A landscape with many valleys, sampled at points; each row gives a point and its height.
A ball rolls from a point to the lowest of its 4 nearest points, and stops where none of them is lower. Distance is the straight distance between rows; heights are no part of it.
lasa: [ -4  12  -3  -5 -30 -14   6  17  15  14  -1  -4 -14  -8  -8 -27  -1  13
 -17  -4  15   6   0  -1  -4 -13  20  -3  10  -9   1   8 -13 -11 -31 -12
   4  25  -6 -20 -14  14  -5 -21  14   1  16  10 -15]  h=3.81
kep: [ -3  10   9  -5  -3  19   3  -9   6 -10   2   7   6   5   7  10  -2   2
  16  10  -9  -1  -2   6   6  -4 -10   4 -12  21   0  -6  -6   4  16  16
 -16  -5 -12  12   2   2   8  13  11  -2  -2  -5  12]  h=3.42
dok: [-17 -15   2  25  -1 -26   1  -1  -4  -3 -18 -16  17 -12  10   9   5  -6
 -10 -13  -8  10  -2 -20   0  18  18  -5  18 -21  -4   3  26  -2  -7 -25
  29 -15   3  -1   7  -6  -5  -6  -7   3  26  -1  -2]  h=5.11
lis: [ 11  13  -8   0  -3   3 -19   4  10  16  -4   8 -23  -8 -15 -19 -13   0
   8   9   4  10 -18   4  -2 -26 -21  14   4   3  11  -1   3  -5 -19  10
  -5   9 -19  -5 -14   1  -3   4  -6  -1 -12   0 -13]  h=2.89
rusef: [ -5  -7  -6  15  -9   1   5 -12  -3 -20   8  -4  20  -2  12  16  11   3
  -5 -10   0  -1  28   7   2  25  19  -8  -2   9 -11   3  -3   7  24  -3
  10   0   4   6  17 -10  22   8   2   2 -17  -3  17]  h=5.46
magu: [-14  -8   7  14 -12  -9  12  -9  -9 -22   5  -6  20   3   9  29  13  10
  -9 -17   1   0  37  -3   7  27  17   0  -8   3 -10   3   0   2  10  -5
  14   6   7   7  23 -17  26  10   6   1  -4  -5  10]  h=6.72
Loro: [ -6   9   4 -12 -13  11   4  -3   2 -14   3   7   6   2   5   9   2  -2
   0   1  -3  -3  15   8   5   4 -10  -7 -13  18   2  -9  -8  -6   4  12
 -10  -3   2   4  -2   2   6  13   3  -9  -1   1  16]  h=3.45
zefe: [ -8  -9  -1  -1   2  -6   7  -5  -4 -12  -6  -9   6   7   8   1  -4   2
  -8 -13   1   6  18   2  -3  12  13 -16  13   2  -3   7   0  -9  -1  -7
  14   5   5 -16  -3   6   0  -2  -2   2  -7  10  -3]  h=4.79
Malo: [  7  -7  -5  -2  21   3   4  -2 -10 -11   1   8  13  -5   0  20   5  -5
   3  -2 -12   0 -12 -13   2   7  -8  -4  -4 -16  -5   2   2   2  15  -9
  -5 -12  11  11  14  -8  -7  -5  -5   3   5  -3   6]  h=4.14
Dit: [  5  16   1   0  12   4 -11   5   3   9   4   9  -9   6 -17 -13  -5  -2
   6  15   4   7 -11  11 -11 -21 -12  12   0  -1   4   2   6  -1 -11   7
 -14   4 -14   0  -6  -4  -6   0  -5   6  -7  -4  -2]  h=4.91
Torad: [ 10  14  -3  -3  -5  -7 -15   5  15  19  -6   7 -27 -11 -13 -41 -14  -7
   5  11   8   4 -30  -1  -3 -34  -3   9   9   4   7  -6  -2  -3 -22  -1
  -6  16 -27  -7 -18  17  -4  -3  -1   4   4   1 -22]  h=0.99
rikil: [ -2  14  10  -6  -6  20   7   1  -1  -9   1   3  -9   1   3   0  -4   7
  11   8  -3  -3   6  15   9  -1 -16   4 -17  18  -6  -8  -6  -3  16  21
 -17   5  -9   9  -4   7   7  12  12 -12  -1   2   3]  h=3.68
renun: [ 12   8   7  -6  10  14  -5  -3   8   5   4  10  -3  10   0   2  -6  -7
   8   8   0   7 -10  13  -2  -8 -14  14 -10  11   0  -1  -3   2   5  14
 -19   4 -10  12   5  -3  -2   3  -4  -7   0   1   3]  h=1.97
gep: [-13   6  11  -5 -10   3   2   0   3 -14  10  -8   3   8   6  -3  -5   1
 -14   2   6  -8  31   8  -2   8   0  -1  -7  21 -13  -5  -8  -7  12   8
   8   3   2 -15 -13   6   6   4   1   1  -6   1  -6]  h=3.29
rubed: [ -2   1  -2  -7 -17 -13   3   8  14  14  -2  -5  -7   0  -7 -19 -10   7
 -18  -2  13   1  -4  -6   2  -4  15  -2  13 -11  -3  14  -9  -9 -25  -8
   1  14   3 -16 -11   8 -10 -26   2   3   4   7 -10]  h=3.54
mera: [-12 -11 -11  12  19  -3   4   2 -15 -17   2  -6  19  -1  17  19  12  -3
  -2 -14  -2   9  10  -7   1  12   7 -14   8  -6   3  -2   4  -1  12  -8
  19  -9  10   0   6  -7   5   2   0  11   1   1   8]  h=4.95
fefab: [  5  -7 -10  -8   5 -12   4   1   2   5   6  -2   9  -3  -5   4  -3  -3
  -2   2   5  -3  -7 -15  -7   3  -1   1   1 -15   8  -1  -1  -5  -7 -12
  -4  -1   7 -10   1   2  -8 -10  -7   1  10  11  -3]  h=6.48
dez: [  3  -1  -7   8   3  -2  -7  -5  -3  15   0   5  -2 -17 -18   2   8 -10
  -1  11 -13   1 -21 -18   1  -8  -1   4   8 -25   7   0   9   7  -3 -14
   3 -10   8   9  12  -3 -12 -13 -20   4   5  -1  -8]  h=6.20
roku: [  7   4   5  -8  13   8  -4  -4   4  -7   3  11  -7   5   0   5  -2  -9
   4  10 -10   5  -9   5  -7 -12 -10   1  -7   3   4   1  -7   3   8   3
 -19  -6 -11   7  11  -4   0  -4  -3  -8   1  -1   1]  h=3.98
dibem: [  1  12   8  -9   8   9 -10   3   4  22  -3   0 -16   9 -17 -16  -6  -4
   8  13   1  -2  -9  10 -15 -21 -10  19  -3   7   5  -6   5  -2 -16  14
 -13  13 -20  -4 -11   0  -8   7   0  -2  -9  -4  -7]  h=4.46
Sura: [  9   6   7 -11   9  17  -4   3   4  15   1   7 -15  11  -8 -14  -9  -8
  14  18   7   3  -4  18  -6 -20  -6  15 -13  16  -9  -2  -6   1   5  26
 -19  10 -21   0  -4  -5   7   9   9 -12  -9   4  -4]  h=3.76
ren: [-10   3   3   7 -12   3   5  -7   1 -16   6 -11  13   5  -2   8   4   6
 -10  -1   2  -5  28   4  -2  16  15 -12  -2  13 -10   7  -6  -5   9   3
  13   3   8 -10   6  -1  10   1   3   8 -11   4   7]  h=3.99
Teb: [  6  -8  -8  -2   5  -6  -4   2  -6   5  -1   1   2  -6  -8   5   2  -2
   2   0  -1  -1 -11 -11   3   1  -5   2   6 -24   2   1   6  -2  -5 -12
   3 -10   9  -1  12  -8  -9  -7  -7   5   0  -4  -3]  h=6.31
Pako: [  4 -14  -9   5  13  -3   9   0  -8 -14   0   7   9  -7  12  18  10  -3
   5 -10  -2   1   1 -12   1   9   5 -16   8  -7   2  -2   4   0  17 -13
  11 -17  15  14  11  -2  -2  -2  -2  -1   8  -3  13]  h=3.02
sozap: [  8   4   3  -4 -11  -6  -5   9  10  12  -5   4 -10 -11 -10 -24 -10   7
  -7   4   7  -3  -6  -5   2  -5   1   4   9  -9   8   4  -6  -6 -22  -3
   2  14   1 -14   0   5  -8 -13   5   6   9   5  -9]  h=2.27
teke: [ -8 -19  -9  17  17  -3  -1  -3 -16   1   2  -2  14  -6  11  26  16  -9
  -2  -4  -9   4 -26 -23   8   2   3 -16  10 -19   4  -6  15  12  14 -15
   5 -25   9  24  11  -9  -7 -10  -5   1   8 -13   9]  h=0.46
kibo: [ -7   1   3   2  -7   5  10   1   0 -17   6  -6   4   4   7  14   6  -5
   0  -8  -4  -5  14   4   1  14   1  -9  -7  21  -7  -5  -8  -5  12  -1
   3  -4   7   1  11  -2   4   5   6   5  -7  -8   4]  h=0.85
zaf: [ -9   7  10 -22  -7   3   5   3   5  10   1  -5 -15  10  -3 -26  -4   0
 -14   3  10 -15  13  13  -1   0 -12   6  -8  18  -4   5  -4  -6   1  12
  -6  14  -2 -15 -29  16  11   4  12 -14  -6  -5  -9]  h=2.90
dubep: [  9  15  -2  -3  -2  -8 -20  -2  10  15  -6   6 -17 -12 -11 -25  -9  -5
  11  12  -6   6 -28  -1  -5 -32  -6   9   7  -7  21  -3   6   6 -14  -8
   1   1 -14  -2  -2   4  -8   5 -11   7  -2   0 -22]  h=1.44
rut: [ -8  -6   5  -7  -7 -15   3  -2   6   3  -3  -7  -2   6  -2 -26  -9   6
 -20  -3   9  -6   5   7  -1  11  -4  -1  -5   5  -7   2  -5  -8  -1   3
  10  10   2 -13 -15  15   2  -1   6   0 -10   3  -7]  h=3.69
balat: [ -7 -15  -8   8   3 -21   0   1  -5  -1 -10  -7  12  -4   4  -2  -1   3
  -5 -16  -5   6  -9 -12   4   8  17  -2  14 -24  -1   1  11   4 -10 -19
  18  -6  10   0  -4  -4  -5  -1  -3  -4  12  -1  -4]  h=3.25
kuf: [ 12  11   3  -5  10  10 -11   4  10  13   3  13 -13  12 -12 -12  -8  -3
  18   4   4   1 -10  13  -6 -21  -8  12 -13  10  -2  -2   2   6  -5  16
 -15   6 -19  -1 -10  -4  -6   7  -8  -4  -8  -1  -2]  h=6.03
Fuzu: [ -1 -16 -11  14  20  -5   2  -2 -16  -8   0   1  16  -7  20  25  16   0
   8 -10  -8   4  -7 -14  11   9   2 -15   7 -10   1   1   5   5  14 -18
   8 -25   8  14  12  -6  -5   0  -2   4  11  -8  15]  h=4.76
Pusen: [ -9   9   7 -20 -11   6   3   6   3   0   4  -2  -8  12  -2  -3  -6  -1
  -7  10   0 -16  20  12  -3   3  -9  -2 -12  23  -6  -8  -1  -5   7  15
  -4  13 -10 -13 -15   9   6   7   7 -15   2  -2  -7]  h=2.96
zivul: [ -8 -16  -6  24   6 -15  -8  -7 -13   6  -4  -7  10   0  12  23  15  -7
  -5 -15 -11   9 -21 -24   0  16   5  -8  20 -33   1  -6  17   9   2 -26
  21 -19   4  17   5  -9 -16  -4   4   3  18 -10  19]  h=8.18
Taf: [  9  17   1 -11   6  15 -10  14  11  19  -2   4 -20  10 -16 -26 -13  -1
  15  18   9   3 -10  11 -16 -24  -8  17  -5  14  -5  -7   3  -4  -5  21
 -14   8 -27  -6 -17   1   1   8  -5  -1  -9   7 -15]  h=5.59
zatap: [  5  -3  -3   9  -4   4   5  -6  -4 -18   4  -1  21  -2  18  21  11   6
  16  -5  -3  -1   9  -1  13  18   6  -8 -14  12   3  -7 -15   5  15   5
   2 -22  15  11  20 -10  13  10   4   7 -13  -7  21]  h=1.76
Luku: [  5 -10 -13   9   4 -10  -3  -3  -8   9  -3  -2   4  -8  -1  -4  -3   6
  -2  -6  -5   0 -15 -17   6  -1   8   0  13 -29   5  -1  14   6 -12 -13
  13  -4   5   2  -2  -3  -8 -13 -12   3   6  -4   2]  h=5.17
nesa: [ -4 -13   2  -3  -4 -15   8  -1  -4   2  -9 -14   5   3  -4 -11  -4  10
 -21 -12   8   2   9   0  -4  14   6 -12   6   0  -4   7  -4  -8 -14  -8
  14   2   9 -15  -6  11   1  -7   3   0   5   3 -11]  h=3.95
gupiv: [ 14  11  -5  -4  10  10 -10  12   9  25   0  11 -24   6 -14 -24  -8  -4
  18   6   3  11 -25  12 -20 -32 -10  13  -6  10   1  -6  -4   4  -8  11
 -16   9 -20  -8 -27   1 -11   6  -7  12 -14   3 -24]  h=7.61
lurog: [ 11   8   8  -7   7  18   0   2   6  10   1  13  -7  16  -8  -2 -10  -6
  14  10  -8  -3 -12  17  -3 -27 -10  11  -9  11  -7  -3   2   9   8  19
 -20   4 -19  12  -3  -5   1  14  -1  -9 -12  -2   4]  h=5.03
Kupem: [  1 -11 -17   7   6 -10  -5  -5 -12   9  -2  -3   8  -9   3  -2  10   2
   0 -13  -9  -7 -16 -22   2   3   5  -4  15 -31   6   1  20   9  -7 -16
  16  -8  12   4   2  -3  -8 -12  -7  -3  12 -12   5]  h=0.45
ruk: [ -5 -14   4   9  -3 -27  -5   6  -4   3 -10  -7  15  -8   8  -4  -4   2
 -12 -15   6  -1  -2  -9   6   6  22  -8  18 -21  -1   7   9   0 -17 -20
  22   0   7  -8  -4  -1  -5 -11  -4  -3  12   5  -8]  h=1.10
pasu: [  8   2  -8   4  -5  -4  -6   5   3  10  -3   8  -9 -17 -10 -18  -9  -1
  -5   8   5   0 -10  -8   0 -14   3   6  11 -14  17   5   2  -5 -24  -6
   5  10   4 -11  -4   4 -10 -14  -6   6  12   2 -16]  h=1.51
sug: [ 12  -2   6   0  17   4  -7  -7  -5  -6   1  11  -2   2  -7  17   7 -11
   2   7 -15   8 -16  -3   2  -8 -13   0  -6 -12   5   1  -2   9   6  -9
 -16  -9   3  13  18  -1  -7   0  -7   3  -6  -4   2]  h=1.30
rizad: [ -7   1   1  -5  -7 -12   2   5  -2   8   2  -2  -4   1 -11 -12  -6  -1
 -11   4   3   1   0   1  -6   2  -7   0   5  -7  11   3  -3  -6 -12   5
  -6   3   7 -15   2  10  -5  -5  -1   0   4   2  -5]  h=3.28
nupil: [-10  -8   1  13  -4 -11  12  -4 -14 -19  -3 -10  20   1   6  28  16   0
 -20 -22   2   3  34   0   1  24  20 -10  11  -9  -8   9  12   2   6 -14
  23  -5   9   3  17 -14  12  -2   2   4   9  -3  15]  h=7.76
sop: [ -3  11   3  -6  -3   2   5  -2  10  -3   2   4  -5   7  -1  -1   4  -7
  -8   3   2  -7   4  11  -6  -2  -9   0  -5  12  -4  -5  -5  -5   2  10
 -13   2   1   5  -2   3   0   7   3 -10   5  -5   1]  h=4.05
Zisep: [  3  10 -10   5   2   3  -7  -5  10  11  -4   5  -8 -12 -14  -8  -4  -2
   5  13 -10   5 -22 -10   1 -20   3  10   6 -15  11   4  10   6 -15 -11
   7  -1   3   1   4  -1 -15 -12 -16   6   1   3 -15]  h=5.00
fipa: [ -2   4   6 -16  -9  -7  -1   9   1  16   0   0 -18   9 -11 -25 -11   3
 -13   3   8 -10   1   7   0  -1 -11  12   2   4   2   2 -14  -7 -17   7
  -4  13  -8 -16 -19   7  -2   0   6  -6   0   5  -5]  h=2.69
fizu: [  2  -9  -5  12   2   3   4   0 -10 -16   4   4  15  -7  15  19  12  -2
  15 -13  -8   5   8   2   9  12  11  -9  -3   2   3  -7  -5  -3  16  -1
   5 -16  13  10  13  -9  -1   5   2   8  -1  -2  10]  h=0.82
zupeb: [  2  11   3  -9  -5   9  -9  11   8  21  -7   4 -24   6 -15 -22 -17   2
   0  12  10  -2  -4  11  -6 -15 -13  18   3  12  -2   5   3  -3 -18  14
 -14  13 -18 -14 -17   3  -1  -4  12   0  -9  -3 -12]  h=3.82
Nufof: [  4  12   4 -16   3  18   3   2   8   7  -2   9 -20   8  -4 -14  -9  -2
  11  17   5  -7  10  24  -4  -7 -10  10 -19  25  -8   0   2   6   8  20
 -16  17 -17   1 -14   5  13  15  10 -15  -8   5   1]  h=3.26
dev: [-12  -7  10   9 -16   5   7  -9  -1 -26   3 -13  18   7   5  19   4   4
  -7 -10   6  -7  38   3  -3  16  12  -6  -9  19 -13   5   0   3   9  -2
  18   5   5  -8   9   0  15   5   4  -2 -18   5   6]  h=5.98
bimas: [-14  10   8 -11 -18   8   7  -1   1  -6   5   0   3   8   4  -4  -3   2
  -8   9  -2  -8  22  13  -2   6  -5  -5 -14  23  -8  -5 -10  -1  10   9
  -6   7   3  -5  -9   8   1   9   9  -5  -7  -8   5]  h=3.27
disa: [  6   7  -2  -1   8   1 -11   0  -4   3   5  14 -14  -5 -16   4   1 -13
   9  14  -2   6 -25  -1  -3 -23 -14   9   1 -12   8  -2   1   7 -10  -1
 -11   2  -7   7  10  -2  -9  -5 -13   5  -8   0   0]  h=8.59
Ger: [  2   3  -2  -4   7   4   1  -5   0  -9   3   5   3   0   6  14   1  -6
  -4   2  -3   4   3   4   2   7 -13  -7  -7   4  -3  -4  -8  -3   7   0
  -9  -3   6   8   4   2 -13   2   0   0   3   2   2]  h=4.32
guba: [ -6  -6   4  -6  -4  -5   8  -2   4   1   3  -5   1   5  -3  -5  -5  -2
  -9  -7   6  -7  14   3  -4  12  -2  -6  -2  12  -1  -4  -9  -4  -3   3
  -1   2   6 -13  -7   9  -4  -1   7 -10   1   3  -5]  h=3.30
Feve: [  2   6   2  -9   6   1  -1  -2   2   0   1   1  -3  10  -4  -2  -4  -7
  -9   7  -2  -2  -1   2   0  -6 -11   9  -7   5   0   0   3  -3   2   7
 -12   2   0   4   6   1  -4   2   4  -9   3   4   2]  h=4.22
Bopu: [ 15  -4  -4  13   6   9   6  -3  -4 -18  -3   1  17  -9  22  24  18   0
  22 -11 -19  -3  -2  -1  16  17  -5  -3 -15   4   7 -10 -11  12  20   9
  -4 -31  23  15  25 -12   9   8  -8  12  -5  -2  17]  h=2.16
Tev: [ -4   3   9 -10 -18 -10  -4   4  11  13  -4  -5 -12   4  -8 -21 -10   8
 -17   4  12  -6  -2   2  -4  -5  -2   6   2  -3   2  10  -6 -10 -22   4
   1  11  -2 -13 -11   5  -3  -7   5  -3   3   4  -8]  h=2.56
fak: [ -4   8  -3   7 -14   6   9  -4   1 -16   8  -5  14  -3  13  19   7   7
   8   1  -5  -2  14  -4   6  11  -2  -4 -14  18  -7  -4 -13   0  15   8
   0 -10   9   7   3   4   5  12   5   5 -12  -4  11]  h=2.45
mepu: [ 21  14  -6  -9  -3  -6 -20  -2   9  23  -1   6 -24  -5 -14 -33 -11 -13
  10   6  -2   5 -41   1  -7 -44  -4   3  11  -6  11 -10   4   4 -20   3
  -6  12 -21  -1 -25  13  -9   7  -7   3   1  10 -24]  h=0.30
Tanor: [  9  15   6  -5  -5  -3 -11   4   6   7  -6   3 -14 -12 -15 -16  -4   4
  -3   5   8   0 -16  -1  -5 -17  -9   6  10  -7  13   8  -1  -6 -16  -2
   3   9  -2  -7  -1   3  -5  -5  -9   5   4   6 -11]  h=2.25
Turig: [  7  17   5  -4 -18   4  -6   9  13  12   1   2 -14  -3 -11 -27  -9  14
 -10  10  14  -1  -4   0   0 -13  -5   7   9  -3   0   7  -5 -12 -27   2
 -12  20  -3 -14 -14   0  -6 -13  11   3   3   4  -9]  h=2.55
luv: [ 20   5   3 -10  -2  20   1   8   8  16   2  10 -13  16 -14 -19  -9  -8
  25  17  -4   1  -2  27  -6 -16  -1  22 -22  25 -14   5 -12   8  17  24
 -27  17 -19  -2 -18  -6   9   8   2  -9  -6  17  -1]  h=1.59
Vanu: [ -5  -4   8   8  -8   6   6  -2  -1 -10  11  -9  18   3   7  17  11  13
  -1 -12   3   0  29   3   4  16  12  -9  -7  15 -17  -4  -8   4  17   5
  12  -7   9  -2  14  -4  12   6   3   1 -17  -4  12]  h=4.23
didiz: [  2   6  11 -11   5  12  -1  -3  -4   2   3   7  -8   5  -1  -4  -6  -3
   9  10   3  -2  -3  14  -4  -9 -12   8 -17  19  -4   0  -3  -1   7  15
 -16  15 -16   4 -11   5   5   8   9 -13  -3   5   2]  h=3.51
ziz: [  8  13   6  -5   1  26  -1  -5   9  -5   1   5 -14   7   9   4  -5   8
  18  10   0   1  -1  19   0 -13 -10   5 -12  25  -4  -4  -3   9  16  23
 -23  10 -16  15  -6   5   6  15   0 -15   0   3   2]  h=3.79
Kuvor: [  2   5   7  -3   5  11   5  -5   2 -19   5  10   4  -5  11  16   2  -1
   8   7  -3   3  -2   1  12   2  -8  -5 -11   0   3  -9  -5   2  16   0
 -12  -9   9  12   8   4   3   7  -1   5  -3   3   8]  h=3.49
poti: [-14 -11  -4   6   3 -23   2  -3  -5  -4 -14 -21   9  -3   8  -2   5   0
  -8 -25  -1  10   2  -1  -1  17  20 -11  12 -11   0   3  10  -5  -3 -16
  22  -1   3   0   0   4   1   0  -5   5   6   6  -1]  h=3.12
gefof: [  6 -15 -12   2  14  -6   1  -7 -10   7   6  10   5  -9  -4  12   4 -10
   4   0 -11  -7 -19 -23   8  -2   1  -6   4 -30   3  -5   7  11  10 -16
   1 -15   9  17  13  -7  -4  -9 -13   8  11  -7   0]  h=6.78
gelu: [-11  -7   2  12  -5  -3  12  -2  -9 -18   2 -18   9  -3   7  18  12   6
  -6 -12   1   3  30   0   6  22  13  -5  13  -5 -11   7   6  -4   2  -3
  19   3   1  -6  14 -17   8   8   6   7  -3   2   1]  h=7.94
zini: [  0  11   5  -3  -7  18   9  -3   1 -17  10   5   4   1  10  15   0   6
   8   4  -2  -1   8   5  -1   2 -12  -6 -10  18   4  -3 -11  -5   8   9
 -14  -2   4  11   3   6   3  12   3  -1  -2  -3   9]  h=3.05
digo: [-18 -14  -3  20  13  -8   1   2 -18 -12 -11 -12  20  -8  13  25   8  -6
   3 -14  -1   9   3 -20   4  18   8  -7  20 -11   1   6  14  -1  13 -28
  31 -13   4   4   7 -12  -4  -1  -4   3  12  -6  13]  h=5.44
turaz: [  5   6   5  -7   4   2  -8  -2   4   7   1   3  -6   6  -7 -11  -3  -4
  -9   9   6   0   1   5  -8  -6 -12  11  -6   1   3   0   0  -8 -12   5
 -13  11  -1   1  -1   4  -6  -2   1  -6  -4  -1  -1]  h=4.17
Moso: [  2   1  -8  10  12   5   2  -2 -13 -14  -3   5  19  -3  30  33  14   7
  15 -11  -8   1  -2  -2  17  17   2  -5  -4  -4   2 -10  -5   2  18   3
   9 -31  17  11  21 -16  10   2  -5  14  -1  -9  17]  h=2.04
Zug: [ -2  -8   1   0 -17 -10  -1   9   9  10  -8  -6  -6  -9   0 -18  -5  10
 -17 -15  12   2   0  -5   2   8  18 -10   7  -6   0   8  -2  -9 -29  -6
   9   7   1 -17 -15   7   0 -13   2   2  11   8  -5]  h=3.64
pili: [  5 -12 -15  18   6  -4  -8  -2 -12   8   2   0   8  -7  10  23  15  -9
   1  -7 -13  -2 -20 -30   1   2   5 -13  11 -31   6  -9  25  12   4 -26
   2 -14  10  18   5 -10 -13 -10  -9   3  12  -6  10]  h=0.70
niluv: [  5  -5  -5   7   5   2 -10  -5  -3   5   2  11   0  -4 -15  12   6  -4
   3  11 -10   6 -19 -11  -4  -7  -6   3   0 -21  10  -1   4   4  -2  -6
  -1   1   3   6  11  -7 -13  -7 -13   4  -6  -4 -13]  h=7.55
diti: [ 15   7  11 -13   2  29   2   5   8   5   3   6 -11  13  -2 -16  -8  -3
  22  11  -3  -4   2  22  -9 -11  -7  13 -18  22  -9   3  -2  11  12  22
 -20  12 -21   4 -10   9   8  16   4 -13  -6   3  -4]  h=2.99
vizuk: [  6   4  -7   2   0  -2  -2  -2   4   8   2   7  -1 -12 -12  -6  -5  -4
   1  11  -1  -1 -16  -8  -4 -15  -6   8   3 -22  12   5   5  -1 -11 -10
  -3  -1  13  -7  10   1  -8 -11  -6   0   4   3  -7]  h=3.80
miza: [ -5  -4   0  17   6  -6   9  -2 -10 -24   0  -1  19  -6  17  26  15   5
   6 -16   0   7  19   3   6  19  25 -16   4  -4  -4   5  -4   2  20 -10
  15 -19  11  13  18 -14  15   3   0   8   0  -6  21]  h=4.04
Variv: [-17   5   6 -12 -15  -1   6   9   0   0   4 -10 -16  12   2 -13  -9   2
 -12   5  14 -18  24  14   3   6  -2   0  -8  29  -9   3  -8 -14   8   9
   8  16  -3 -14 -18  15  15   8   5   0  -8   3 -10]  h=2.95
voz: [ -7 -16  -1  15  -8  -8   8 -12 -13 -19   3 -13  28  -1  23  33  18  11
  -9 -20   2   9  27   1   9  30  14  -2  -7   7  -3   4   1   7  23   1
  12  -7   8  16  28 -19  24   2   4   2  -6 -12  24]  h=6.68
fadu: [  5   4   9 -16   1   6   3   3   4   8  -4   3 -15  12 -13 -15  -8   1
  -2  14   4 -12  10  18  -2  -9  -8  18 -11  21  -4   0   1   2  -2  18
 -16  14 -12  -9 -13   5   7   6   8 -16  -2  -2  -3]  h=3.41
lol: [-17 -12  -5   4   8 -13   0  -5 -11  -7 -13 -17  15  -8   4  14   6  -2
  -7 -21   1   8   6 -16   0  24  14  -5  23 -13   1   3  15  -4  -1 -15
  23  -2   5  -1   3  -2   3   7  -7   4  14   4   2]  h=4.29
Podo: [  5  -9  -7   1  -4  -9  -8   4   1   9  -6   1  -7 -16  -4 -12  -2   2
  -2  -7  -1  -4  -3 -14   3   5  19   1  12 -24   8   4   8  -5 -20  -8
   9   1   6  -7  -8   2  -9 -16   0  -2  10   6  -6]  h=3.35
gasep: [  8 -22 -11  12  15   3   3  -9 -19 -12   2   6   9  -6  19  26  20  -6
   9  -1 -13   4 -19 -20   1   2  -5 -17  -5 -13   9  -2   1   7  19  -9
  -4 -23  14  19  22  -5   1  -2  -3   6   9  -7   4]  h=4.89
dugot: [ -1 -14  -3  -6   2 -11   2   2   5   3  -1 -12   6  -3  -6 -11  -6  -2
  -9  -6   0   2   0  -7   2  18   2  -5   3 -11   6   1  -3   0  -7  -4
   5   1   7  -6  -6   6  -1 -14   0   3   6  15  -3]  h=4.98
mib: [ 11   1   2  -3  10  16   7  -9  -1 -12   2  10   6   4   8  19   3  -1
   6   3 -13   5 -14  -2   3  -8  -7   4  -3  -7   4  -7  -8  10  18   2
 -15 -11   2  15  21  -3  -4   1  -8   6   0  -3  18]  h=3.24
Guvef: [  9   3   7 -16   7  21   0   6  10  19  -1   1 -17  11 -13 -25 -12  -1
  13  10   3  -5   7  22  -8 -11 -12  15 -17  18  -3  -3   3   3   3  21
 -18  16 -17   0 -12   2   5   2  11 -18 -14  -5  -6]  h=3.47
dutum: [ -6  10   8 -15 -21 -11   4  15   5  11  -6  -6 -19  14  -9 -32 -10  10
 -18   5  16 -12   4  11  -1  -2   3   3   7   8  -7   7 -12  -9 -20  10
   2  15  -6 -20 -19  14  -3 -11  11  -1   1  -1 -12]  h=2.68
mur: [ -5  -7  -1   0  -8 -16   3   3  11   3   1  -3   1  -5  -3 -15 -10   8
  -9  -3  10  -2  -3  -4  -6  -3  13   1  12  -7   7   5   3  -1 -20  -3
   5   9   4 -13  -6   7  -7 -12  -2   3  10  11  -9]  h=2.98
Sisoz: [ -3  -6  -4  16   1   5   8  -8  -3 -21   8  -1  19  -2  16  23  17  10
  11  -9   0  -5  20  -1  11  16  15  -8  -2  11  -9   0 -12   0  12  -1
   5 -22  13   9  15  -7  10   4   6   9 -13   3  13]  h=2.37
pato: [ -7  -7  -7  11  11   1  12   0  -6 -12   4  -5  11   0   8  18   3  -3
   5 -10   6   1   8  -6   3  13   6 -16   7  -4  -3   0  -6   0   6 -12
   7 -15  12  -3   1  -3  -7   6   6   9  -2   3   2]  h=5.23
pugo: [ -9 -16 -10  13  10 -21  -6   2 -13  -4  -5 -10   9  -8   4  17   8   1
   0 -12 -10  11  -2 -19   7  12   7 -13  15 -14   0   2  15   4   8 -21
  17 -16   7   9  -1  -7  -4  -2  -1   5  12  -9   2]  h=5.62
biduk: [ -9   4  13 -17  -1  -3   5   1   5   8   5  -1 -10  12  -5  -8  -7   6
 -17  11   8 -11  10   1  -3   2 -11   7  -1  14  -3   1  -4  -4  -7  10
 -10  10   1  -8 -12   9   3   5   6 -11  -4  -3  -4]  h=2.81

For each start below, name the point where the ball stops.
gep: pasu
bimas: pasu
guba: pasu
dibem: pasu

Call two points neighbours if one is among the 4 nearest of the other. Go from one point of each pair to the other, from neighbour to neighbour, staying as low as possible. Name the highest point that can't be avoided.
sug, teke: Kuvor
kibo, teke: Loro
Kupem, teke: pili
teke, ruk: balat
kibo, fizu: fak
luv, renun: didiz
